Each row is a point on a landscape with many peaks, with its height.
From any point a climber steps to the highest of the 2 points nearest to it. It stops when none of these is higher. Distance is the straight distance between rows; heights are no part of it.
K_765 h=463: [-20   5 -10  14  29   3   0  15   1   4   2  -7  24  20  -2 -22 -21  -4
 -11 -11]
K_197 h=641: [-17  16 -21  -7  34  11 -11 -11  -2 -24 -27  -4  28  17 -28  29 -23  30
 -17  -7]
K_853 h=391: [ -6   8   2   2  -6 -15 -13  13 -22  16   1   0   9  28  34 -29  -2 -38
  16  22]
K_689 h=727: [-22  -5  -5 -22  21 -29   1  30   9  17 -19 -25  -5 -23 -22  20 -20  15
 -20  25]
K_53 h=347: [ 14 -20  11  13 -16 -12   5  22 -26  12  24   5  -5  12  21  -1  10 -14
  15   3]
K_694 h=318: [-12  19   0 -10 -37  -4  13   5  14  -9  -4 -16  14  20  26   5   0 -19
   6  33]
K_373 h=759: [-15 -15 -10  -5  23 -23   2  46  -4  23  -4  -9   6   1 -11  15 -24   0
 -15  29]
K_972 h=215: [ 20  -5   7 -11  -7 -17  -8  -2 -20  13 -15  26 -31 -39 -12 -25  11 -17
  22   9]
K_813 h=296: [ -4  19  -5 -33 -24   1  10   4   1 -14  -6 -11  11   6   9  22   7  -1
  12  23]
K_513 h=429: [  5  15  12 -13  -5 -17  -6 -24   3   2 -26   6 -16 -31  -1 -19  -4  -6
  13  15]
K_242 h=348: [-13  -6 -14   5 -28  17  17   9  23 -12  23 -19  17  22   8  28  -3  10
 -18 -18]
K_799 h=715: [  3  -9   5   6 -30   7  25 -13  20 -19  10  -3   0   0   9   5   8  14
   0  -9]
K_216 h=539: [-19   0  -4   1   1   5  10  29   1  17  29 -15  16  11  17  -4  -9 -13
  -7 -26]
K_618 h=185: [ 11 -11  -2 -29 -29   7  13   8 -17  -1  -1   3 -17 -20   3  21  17 -11
  24 -27]
K_7 h=386: [-34  -4 -21  -8 -30   1  27  29  23  -9   8 -35  17  10  10  20 -13  -3
 -23  -4]
K_581 h=309: [-20  40 -13 -33 -22  18  10  12 -17 -25  -8 -18  14   8  18   2   5 -13
   9 -11]
K_766 h=750: [ -1   9   9  12  12  -9   5 -21  12 -15 -16 -11   2 -34 -14 -23 -19  28
 -11  -2]
K_725 h=660: [ -2   3 -13  -8  19  31  -6   0  21  10   3   9  14  38 -11  33   0   3
 -12 -24]
K_598 h=621: [  5  -2  16  13 -16   1   8 -15  36   5   4   5  -4  -8   7 -14  -3   2
  -2   4]
K_831 h=497: [-11  -9   3  15 -21  -8  14  11  -2   7  28 -18   9 -11  22 -20 -10  -9
  -9 -30]
K_810 h=181: [-10  32 -17 -24  -2  33  -2  -2  11 -19 -12 -10  12  29   2  29   7   0
  -2 -14]
K_184 h=837: [ -5   8  10  -2 -30 -10  18 -14  17 -23  -4 -19   1 -15  10   1 -10  18
  -3  14]
K_716 h=186: [ 27 -28   4   6  -8   3   3   1 -15   5  12  25 -13  10 -12  25  26  18
  22   7]
K_894 h=865: [-26  35 -13   1  17   6   4  -4  -6 -33  -6 -16  33  17   4 -17  -8   2
  -8   0]
K_82 h=600: [-20   7 -16   4  11  25   6  10  36  10  12  -7  24  37   4  18  -4 -11
 -26 -10]
K_564 h=515: [ -1   6 -10  -5  40   7 -18 -21 -13 -18 -29   1   5  -9 -37  18 -17  42
 -12 -12]
K_596 h=184: [  4   9  -1  13  29  16 -11 -17 -15 -22  -7  15  -2   2  -2 -17  18   8
  11 -34]
K_5 h=659: [ 14  -4  21  18   3  -9  -1 -44  45   7 -32  12  -8 -33 -12 -12  -9   6
 -12  20]
K_266 h=443: [  5 -17   5  17 -37  -6  17  -2  14  12  25  -2 -10 -18  13 -24  10 -20
  -3 -28]
K_723 h=399: [-10  28  -1 -18 -29  11  16   1 -11 -21   2 -22   2 -16  19 -16   6  -6
  10 -31]
K_823 h=571: [-11  15   0   3  11  -8   2 -14 -23 -31  -8 -10   2 -25  -7 -26 -13  24
   6 -14]
K_651 h=283: [  7 -16  11 -24 -25 -29   2  -1 -10  28 -14   7 -36 -41  -4  -6  -3 -18
  16  15]
K_953 h=458: [  3  25 -12 -12  10 -17 -13   6 -15  -4 -12   5  21  22  -3  12  10  -2
  -1  54]
K_858 h=435: [-12  10   5   2  11  -6   3   3  -2  12  -2  -6   9   0  10 -18 -18 -10
  -3   7]
K_524 h=252: [ -8   8  -2   8   7  18   0 -16   5 -20   8  -5   5  -3  -3 -13   2  12
  -4 -27]
K_960 h=303: [ -7  -3 -16  20 -30  26  10  -7  31  -1  33 -27   0   8  11   3   6   6
 -31 -23]
K_900 h=294: [  5 -27   0  38  17   6   2  -3  -2   3  33  12   3   3  -1 -27   7   9
 -10 -38]
K_981 h=630: [ -2 -12   7   3  12 -22   9  -5  10   2  -4  -7  -6 -27 -18   1 -19  28
 -11  16]
K_806 h=327: [ -8   7  -7 -17   7  15   4  -4 -11 -16 -10  -3  -1   0 -12  14  -7  19
   1 -18]
K_457 h=208: [ 14  11   7  14  37   9 -18  -3 -25   0   3  21 -14   0   7 -23  20 -18
  15 -16]
K_592 h=804: [  4 -11  19   3   4 -16   5  -3  32  45  -5   6  -6   9   8   9 -17 -16
  -8  36]
K_388 h=500: [ -2   9   1  23  43   1 -13  -2 -16  -6   0   3  11  10  -5 -22 -14   7
  -1  -1]
K_144 h=562: [ 19  -1   2  25  42 -11 -24 -11 -26 -13  -9  18 -10  -6  -9 -21   1  11
   8  13]
K_585 h=243: [ 31 -28  10  10 -38 -21   4   5 -17   3   2  24 -19 -20   0  -6  20 -10
  29  18]
K_177 h=324: [ 11 -34   9  13 -13  -8  13  25  -5  18  25  -4  -9  -2   6   4   1   0
   1 -21]
K_857 h=250: [  4  12   2 -34 -34  18  15   7  -1 -13   0  -9  -7  -1  15  27  19   0
  14 -13]
K_142 h=341: [ -5  13   8   0 -38  -2  12  -3  -3 -10  10  -9  13  10  31 -13  13 -18
   9   1]
K_23 h=359: [  6   2  16 -21   3  -8   3  -7  17  20 -23   7 -24 -33  -9   7 -12  -1
   0  18]
K_79 h=213: [ 31 -25   9  -1 -27  -8   8  -6   2   1   5  29 -14   3   2  14  40  -5
  26  23]
K_538 h=683: [ 19 -11   7  20  46   5 -19  13 -11  22   6  16  -1  18  -4   9  -1  -4
   9  13]
K_135 h=106: [ 20 -26  -3 -19 -17  15  -1   8 -13   4  -2  24 -26 -14 -20  28  29  -3
  24 -48]
K_258 h=632: [ -7 -33   8   3  26 -23   4  22  -2  18  -2  -9 -19 -22 -22  10 -20  29
 -12  -1]
K_849 h=651: [ 12  -8  -3  29  51 -10 -28  17 -29   1   7   9   4  25 -11  -8  -7  -9
   6  35]
K_727 h=410: [-17  19  -3   4  18 -14 -13  11 -18   3 -10  -6  21  17   8 -35 -19 -28
   7  21]
K_367 h=478: [  4  21   5   4   4  -9  -8 -18  12  -4 -16   5  21  15   3   5  -1  -2
  -3  52]
K_295 h=240: [-23  41 -14 -28  10  26  -4  -1 -18 -31 -17  -8  15  12   0   7  11   2
   5 -24]
K_666 h=509: [  9  10   9  -1 -11 -21  -4 -25  11  -7 -14   4   7 -17  -2   5  -4  18
   3  44]
K_738 h=370: [  7   2  15   8 -19  -5  -3   5 -16   4  17   8  -1  16  36 -22  20 -27
  16   2]
K_83 h=74: [  1 -12 -11  11   4  30 -13 -21  -7 -15   8  22 -11   0 -24   1  17  15
  -2 -65]
K_465 h=345: [ -5  37  12  -4  -4  -3 -13 -38  18  -9 -31  -6   3 -20   7 -30  -6 -14
   0  14]
K_902 h=680: [-16 -26   0 -15   8 -36   1  23 -10   8  -6 -21 -25 -41 -18  12 -21  29
 -17  18]
K_170 h=736: [-29  22 -17  -1  -3  10   6   4 -17 -23   5 -25  22   3  12 -15 -13   8
  -8 -30]
K_523 h=440: [-11  26 -10  -9  -2  -2   0  13 -18 -15  -6   5  27  43  12  -2  20 -17
   6  38]
K_206 h=255: [ 13 -11  11  27  30   2  -6  -6   3   6  13  20  -6  -2  -6 -26   8  -5
   3 -21]
K_703 h=751: [-18  24 -11   9  18   6   1 -11  -2 -39 -19 -12  36  18 -14   6 -12  30
  -7   3]
K_880 h=272: [  8  17  20  -6  -5   5  -8 -17  21  15  -8   6  -9   7  16 -10   7 -34
   7   6]
K_608 h=251: [  2  -2 -21  27 -12  41  -4 -28  36  -2  34  -7   0   8  -8  -3  14   9
 -32 -32]
K_482 h=558: [-18  10 -10 -11 -23  16  14  -1  -7 -27  11 -27   4 -12   7  -7 -10  13
  -7 -51]
K_156 h=342: [ -6 -27  -4  24  -4  22   8  -3   7  13  40   1   2   6  -2   0   6  10
 -24 -44]
K_850 h=321: [  6 -14   9 -18  -3 -36  -9   3   3  33  -6  -1 -28 -36 -12   7 -10   3
   0  38]
K_576 h=182: [ 28   3   5  -9  11  -7 -22   6 -33  17  -4  17 -28 -15  -3  -7  17 -20
  25  18]
K_50 h=146: [ -9  19  -6  -9   6  13   4   0  26 -13 -13  -5  20  21  -8  34  -2  18
 -15  10]
K_125 h=638: [ -7   1  -8  -4  -2  -8   3  13 -40 -32   4 -12   6 -11   7 -13  -8  16
  11  -9]
K_776 h=731: [  6  -3  -2  -1  34  20 -11  16  -3  21   2  12   6  28 -11  25  -8   0
  -2  -6]
K_944 h=769: [ 12 -11  23  22 -13 -11  -6 -44  43  14 -23  16 -12 -11   2 -25   2 -13
   6  20]
K_446 h=117: [ 26 -23  -3  -2  11   5 -27  23 -46   2  11  12 -25   1  -7  18   5  -5
  24  -6]
K_38 h=411: [  4  -5  -4 -19  22   0 -17  -2 -17 -12 -14   1 -11  -5 -33  31  -6  35
   1  -8]
K_917 h=570: [-15  -8 -10   8   0  21   8  30  28  29  27 -15  15  28  12   6  -6 -23
 -29 -13]
K_365 h=618: [ 21 -12   9  43  29 -12 -19  -2 -22 -12  11  18   1  15  -3 -13   6   7
  10  29]
K_854 h=422: [-14  18 -23 -24  -9   0  18  24   3 -12 -10  -6  35  38   9   5   2 -25
  -7  28]
K_837 h=152: [ 29 -35  -4  -1 -11  -5 -10  12 -38 -13   7  20 -25 -11 -15  16  18  15
  22   0]
K_413 h=299: [ -8  31  13   2   0  -6 -18 -28  24  16 -28  -3   1   4  22 -23  -3 -30
   1  25]
K_20 h=735: [ -9  -4   8   1 -22 -18  17  -2 -18 -23   6 -20   8 -20  17 -16 -12  19
   9   8]
K_263 h=176: [  4   2 -13  23   4  39 -10 -35  21  -8  17  14   1   1 -17 -11  29  10
 -17 -49]
K_148 h=217: [ 17  -2   5 -25  -4  -1   0   6  -7  25  -6  16 -23 -11  -2  16  15  -9
  17  16]
K_453 h=284: [ 14 -30  14   3 -17 -18  11  10 -18   7   9  12 -18 -25   0 -12   9  -2
  17 -10]
K_284 h=14: [  6 -28  -4 -13  -1  26 -10 -12  -6   2  -6  25 -24 -14 -33  21  13  14
  10 -60]
K_817 h=244: [ 13   2  15 -15  -4  13   9   5  19  28   5  13 -12  10  12  18  12 -20
   0   3]
K_162 h=840: [ 11  -6  23  18 -11 -13  -2 -26  47  28  -6  12  -6   9  17 -10  -7 -18
  -7  25]
K_514 h=563: [ 19  -2  16   6  -6 -25   3 -43  29  -2 -25  -2  -8 -37 -13   2 -13  30
 -11  42]
K_796 h=779: [-16 -16   6  -1  14 -19   3  23  14  36  -2 -10   6  12   1   1 -26 -16
 -19  28]
K_114 h=407: [-28  -2 -29 -24 -16  -8  29  40   5  -5  -5 -19  25  28   8  13 -15 -19
 -20  14]
K_758 h=392: [  6 -16   5  25 -12  14   8  -7  28  30  36   5  -9  -3   9 -10   9 -15
 -17 -27]
K_397 h=95: [ 23  -9 -21 -17  23   1 -36  28 -41   9   2   5 -22   4 -19  32   4   1
  13  16]

For each start below, name the point where the climber stops.
K_837 => K_738
K_524 => K_894
K_457 => K_776
K_397 => K_513
K_810 => K_894
K_727 => K_776
K_83 => K_162
K_523 => K_162
K_258 => K_162
K_284 => K_738
